A landscape with many peaks, sampled at points; each row gives a point and its height.
A climber steps from a point to the highest of its 2 nearest points, and stops where none of them is higher. Distance is the straight distance between rows; heights are no part of it.
K_981 height 6.02: [142 109  92  67 116 100  60 124 148 119  91 114  91  90 165 154  73  84
  84 134  63]
K_625 height 6.39: [109 141 102 106 132  90  91  91 114 122 101 127  83  80 141 103  85 104
 135  94 107]
K_784 height 2.17: [ 88  67 122 129 140  80 151 106  87  59 111  85 103  99  29 107  77  96
 143  75  99]
K_827 height 2.53: [ 82  91  84  91 133 152  86  93 109 142  93 121 139 105 124  96  93 103
 145 101 116]
K_985 height 4.09: [103  87 113  96 115 134  97 119  92 115  90 140 132 106  70  96  70  85
  84 132  84]
K_42 height 5.38: [109  76  81  87  95 142  33  91  86 140 101 119 119  46 125 103  50  72
  90  73  76]
K_661 height 5.74: [ 90  68  80 106  97 140  69  75 105 125  98 131 110  74 136 108  55  92
 102  76  86]
K_604 height 6.43: [109 123 107  87  90  93 104 112 116  83  82  95  78  89 117 103 123 123
  83 112 102]
K_514 height 3.50: [ 93  76  93 113  73  85 134 100  96  73 104  83 103 120  62  94 112 123
  72 101 105]
K_658 height 7.21: [ 83 142 102 121 109 114 131  97 117  99  66 108  90 116 120  90 118 136
 135 121 123]
K_674 height 5.86: [123  97  81  74 103 122  72 103 148 103  82 101 100  78 175 141  86 109
  89 101  82]
K_434 height 4.86: [130 149  93 104  77  47  77  86  90  85 141  86  62  91 111  78 122 102
  66  99  81]
K_776 height 1.75: [110 139 114 133  96  81 103 138  57 109  55  62  92  99  53  62 100  77
  91 139 122]
K_481 height 3.83: [119  79 117 113 106 121 117 117  92  93  95 139 102  90  52 100  51  89
  70 107  78]
K_277 height 5.58: [ 85  87  65 101  50  92  63  79  69 138 135  66 101  95  81  87 119  72
  94  84  97]
K_879 height 2.57: [115 180 119 101 112  66  96 138 100 109  45  83  90 106  98  94 121  98
 107 148 109]
K_812 height 3.10: [ 87  99  92  84  47 139 105 106  81  77  95  96  88 130 112  66 100 104
  27 143 113]
K_411 height 1.44: [107 112 110 123  82  92 147 131  90  64  51  73  83 117  64  81 106 116
  61 131 130]
K_905 height 6.14: [104 110 116  84  94  86 117  90 147  72 103 129  80 112 140 130 103 130
  68 116  88]
K_888 height 3.61: [114  99 128  77 133  53 114 119 125  62  74  75 113  93  70 144 144 101
 124 113  97]
K_653 height 4.75: [128 111 106 100  52  99  67 114  86  91  93  71  53  53 119  85 108 108
  76  61 105]
K_182 height 4.27: [ 80 143  64  86  89 116 102  99 127 112  98  59  91 125 146  84 150 117
 137 117 128]
K_643 height 3.55: [ 80  72  99 106 126  97  90  61  78 122 173 121 132 134 102  99 114  80
 142  90  84]
K_834 height 5.48: [107 106  99 141  94  92 121  72  75  94 121 122  64  75 103  71  56 114
  90  50 111]
K_831 height 6.19: [122 142  92  85 116  98  84 105 134 128 115 136  82  99 172 126  61  89
  98 123  76]
K_381 height 5.99: [ 82  74 103  94  98  99 116 106 106  92  36  56 121  82  78 117 143 129
 136  82 127]
K_208 height 1.59: [119 114 116 141  99  77 128 143  72  88  64  54  79  97  46  82  93 104
  79 109 126]
K_611 height 4.45: [ 60 118  74 106  88 122  93  80  98 127 115  67 115 138 128  80 139 109
 138 109 121]
K_691 height 5.07: [ 67 119 100 124 121  92 131  80  90 123 120 135 117 148 114  76 112 117
 138 126 109]
K_464 height 2.84: [102 159  99  74  72 104  81 130 118  92  88  67  71 134 140  77 143  94
  72 151 112]
K_792 height 1.48: [115  69 130 100 106 115 118 168  87  90  46  61 119  96  28 114  92  89
  74 109 115]
K_706 height 2.41: [ 92 160 117 113 129  83  99 122  83 126  55  96 106 118  78  78 119  93
 144 141 107]
K_114 height 1.32: [ 85 102 114 117  91 105 165 123 102  68  47 110 103 147  62  98 110 121
  74 152 116]
K_748 height 4.20: [ 81  83  88 148  87  83 120  77  58 118 118  83  94 106  41  64  67  97
 126  57 111]
K_629 height 6.91: [122 101 109  62 101  96  80 107 116 113 138 146 108 113 117 130  85  82
  69 131  76]
K_410 height 4.50: [120 123  97 110  73 106  78 119  77 107  72  64  82  65 109  72 128  98
  97  87 110]
K_62 height 5.02: [126 102 105  96  63 118  92 110 101  81  86 103  59  61 145  97  88 114
  41  89  87]
K_356 height 2.71: [117 173 104  72 103  68  76 146 117 106  86  68  87 119 116 108 137  95
  95 146 102]
K_586 height 0.24: [113  76 104  92 114 102  69 115  67 121 101  96 123  76  47  85  71  72
 107  76  88]
K_284 height 5.14: [106 159  81 107  84  82  87  80 102 106 139  84  65 116 143  68 124 110
 102 100 101]
K_85 height 4.54: [125 122 110 100  97  39 104  88  98  76 156 122  79 108  88 104 108 106
  59 104  77]
K_547 height 5.90: [109  72 116  67 100  78 108  91 145  60 141 133  94 101 129 150 107 106
  56 111  68]
K_851 height 3.29: [ 92  98  85 110  51 108 107  98  77  83 108  76  89 121  83  74 112 110
  49 114 109]
K_672 height 3.02: [130 107 113 106 132  71 102  84 108  83  90 113  82  50 102 120  86 102
 125  65  96]
K_867 height 5.00: [114  74  96  71  94 140  35 119  89 145  82 109 129  65  89 105  67  64
  66  95  84]
K_215 height 5.22: [127  97  79 100  65 126  66  98 101 102 106 121  70  50 151  99  55  96
  47  86  64]
K_213 height 1.88: [ 97  48 137 117 122  96 161 129  98  51  93  86 106 110  16 107  71 114
  92  87  94]
K_242 height 6.04: [107  99  83  85  91  87  52  94  85 128 132  81 124  98  85  92 110  79
 100  97  92]
K_546 height 0.89: [115  60  97  68  85  65  83  87 102  78 151  95 100  96  88 129 111  93
  75  55  78]
K_230 height 6.36: [ 84  77 101 112 106  70 124  71 102  73  78  77  96  84  87 100 116 128
 146  46 115]
K_261 height 5.69: [ 64 111  83 118  57 116 136  73 107  75 122 114  77 140 127  67 121 134
  67 129 116]
K_293 height 1.05: [116  62  95  84  64  52 106 104 100  79 124  54  89  97  59 114 106 101
  70  61  93]
K_929 height 4.21: [119 125 105 101 122  87  76 123  95 106  48  69  95  64  94 101 128 113
 126  94 113]
K_881 height 2.48: [ 96  92 130 117 145  54 121  85  84  66 133 101 111  97  54 113 105  84
 154  77  82]
K_235 height 2.95: [ 87 129  95  78  58 140  90 115  96  81  76  78  58 130 133  54 132  92
  57 148 120]
K_431 height 5.92: [103  73 112  95  82  84 114 105 107  72  58  70  90  67  89 122 122 128
 107  54 121]
K_135 height 5.85: [110  74  88 120  68 101 105  66  92  91 128 130  65  71 115  96  50 114
  66  48  91]
K_494 height 3.54: [127  90 125 129 118  87 134 101 107  75  90 133  68  78  83 116  35 103
  72  88  80]
K_121 height 3.93: [ 85  90  91 103 111  59  94  66  91 116 183 121 109 131 113  92 113  84
 104  97  85]
K_155 height 2.22: [110 138 114 121 132 109 101 120  80 119  56 117 117  88  80  74  83  96
 125 126 108]
K_740 height 5.89: [ 89 126 102  97  73 102 140  92 125  64 111 120  78 137 125 102 118 136
  65 140 106]
K_588 height 6.82: [ 83 109  94 105  99  93 107  80 107  85  78  77  95 100 115  95 136 132
 129  93 114]
K_578 height 5.63: [ 81  84  95 133  85 124 137  66 116  74  69 121  83  84 139  96  81 144
 112  79 115]
K_862 height 4.26: [105  90 112 102 110  41 112  66 106  72 175 111  86 113  88 112 117  90
  95  91  77]
K_368 height 5.12: [ 65  81  73  99  70 144 101  73  95 120 146 131 119 155 125  74 107 102
  72 120 104]
K_767 height 1.65: [ 97  57 129 115  96  97 135 147  93  73  79  53 104 113  20 101  78 111
  68  97 114]
K_728 height 3.14: [ 85  97 117 106 154  75  99  84  89 119 146 118 133 124  95  99 118  62
 176 105  89]
K_384 height 2.80: [ 79  85 113  92 165 114  99  85 107 121 106 122 133 114 113 109 101  87
 177  88 105]
K_613 height 3.28: [130  93 121 114 114  72 109 105  88  75  98 108  72  55  79 111  69 104
  81  57  94]
K_651 height 6.12: [ 75  39 103  88  94 125 111  58 108  92 154 145 122 115 110 116  92 101
  90  67  82]
K_619 height 7.06: [ 99  87  97  77 140 100  99  88 144 106 136 138 114 109 161 142 106  92
 127  90 101]
K_91 height 0.73: [124  52 104  81  93  81  70  98  90  83 153 114  96  77  67 124  68  72
  78  45  68]
K_209 height 2.15: [ 88 125  79 112  96 108  63 111  65 148  95  81 128 125  77  60 115  68
 122 141 110]
K_256 height 4.72: [ 67 127  88 128 109  94 115  72  82 127 104  78 114 134  90  77 133  97
 147 123 119]
K_426 height 4.66: [120  62  95  72  93 139  49 147  74 131  89  94 142  88  49  91  86  59
  69 112  90]
K_362 height 4.13: [ 74 111  74  74  91 154 113  96 131 101  85  92 101 130 162 103 136 121
 113 119 133]
K_687 height 5.50: [116  96  77 131  61 129  79  79  76 114  96 121  62  53 131  76  40  94
  71  52  89]
K_818 height 3.91: [112 114 119  95 141  78 116 117 121  84  45  89 112  73  77 126 124 116
 144  99 108]
K_353 height 5.91: [ 77  73 112 111 115 105 137  64 123  79  78 114 107  82 117 113  96 132
 128  66 108]
K_848 height 1.95: [110 127  96 104  98  97  65 139  60 132  69  66 117  83  66  71 114  62
 101 115 105]
K_247 height 6.64: [ 91  59 112  90 125 106  97  69 125  82 140 125 112  87 123 136 104  90
 122  67  88]
K_679 height 6.42: [ 78  84  98  88 116 119 102 116  95 111  39  59 146  98  68 103 135 105
 140 118 114]
K_974 height 5.13: [ 67  54  76 100  73 110  90  77  80 136 133  87 137 119  71  90 111  72
 118  85 100]
K_898 height 5.68: [105 122  88  78 113 113 101  97 145 107  80 101  91 101 165 142 111 123
 115 106 108]
K_994 height 0.50: [130  65 114  73 115  89  66 127  75  94 135  96 119  68  39 117  76  54
  97  57  71]
K_797 height 4.70: [ 63  44  74 119  69 103 101  82  76 123 115  82 119 113  39  87  79  91
 131  54 102]
K_959 height 6.13: [103  62 106 100 130 113  87  76 106 101 103 132 111  62 113 119  59  82
 120  71  80]
K_564 height 6.73: [106 125 110  92 161  79 107  95 139 110 100 126 101  99 163 142  96  95
 156  94 108]
K_689 height 5.36: [ 95 115  91 134  91 126 115  62  96  97  93 123  71  75 145  75  68 130
 101  77  96]
K_676 height 4.37: [ 95  93  98  77  96 157  71 137  73 136  62 115 146 102  70  90  79  65
  69 144  98]
K_839 height 6.85: [ 81 112  94  93 123 114 113 111 122 110  64  94 133 128  99 108 130 116
 143 133 118]
K_340 height 1.19: [117  49 108  82  66  85 111 133 106  69 109  70 104 109  51 133  92 103
  38  84 100]
K_366 height 2.34: [ 75 122  74  98 114 135  81 104  78 145  78  90 136 107 107  76 106  88
 149 109 126]
K_927 height 1.33: [127  65 122  82  86 111  97 149  99  93  68  81 114  85  60 124  91  96
  52 103 104]
K_572 height 1.23: [ 63 101 105 112  87 111 155 102 108  86  81  99 124 163  82  93 134 117
  97 160 115]
K_540 height 5.41: [ 64 118  87 112  84 119 116  83  93 112 125 117 106 144 117  79 111 110
  93 144 108]
K_736 height 3.77: [ 86  80  95 129  88  77 127  85  79 108 116  84 106 120  49  84  95  93
 103 106 108]
K_437 height 5.34: [117 183  91  93  99  98  84 100 110  97 103  88  55 100 165  69 128 105
 112 116 109]
K_68 height 5.51: [114 149  89  80 102 129  75 120 141 109  80  89  66  92 171 103 119 102
 105 126 107]
K_394 height 2.79: [114 115 113  97 150  52  93  77 106  86 119 110 102  80  96 110 112  92
 149  68  96]
K_566 height 6.40: [112 159  93 113 118 115  84 101 111 132  82 131  68  87 157 100  63 100
 112 125  91]
K_372 height 6.50: [113 116  99  79 115  88  74 106  97 121 124 117 110 105  92 104  99  87
  80 111  87]
K_542 height 5.64: [ 70  46  86  83  83 120  90  67  89 108 126 106 124 106 102 109 103 105
 113  54 104]
K_708 height 5.76: [ 94  50 110  90  92 109 124  74 122  74 130 153 106  99 107 128  80 105
  58 100  73]

Where does a climber stop that starts at each point below?
K_818 => K_135
K_706 => K_651
K_114 => K_566
K_827 => K_566
K_91 => K_619
K_514 => K_651
K_434 => K_566
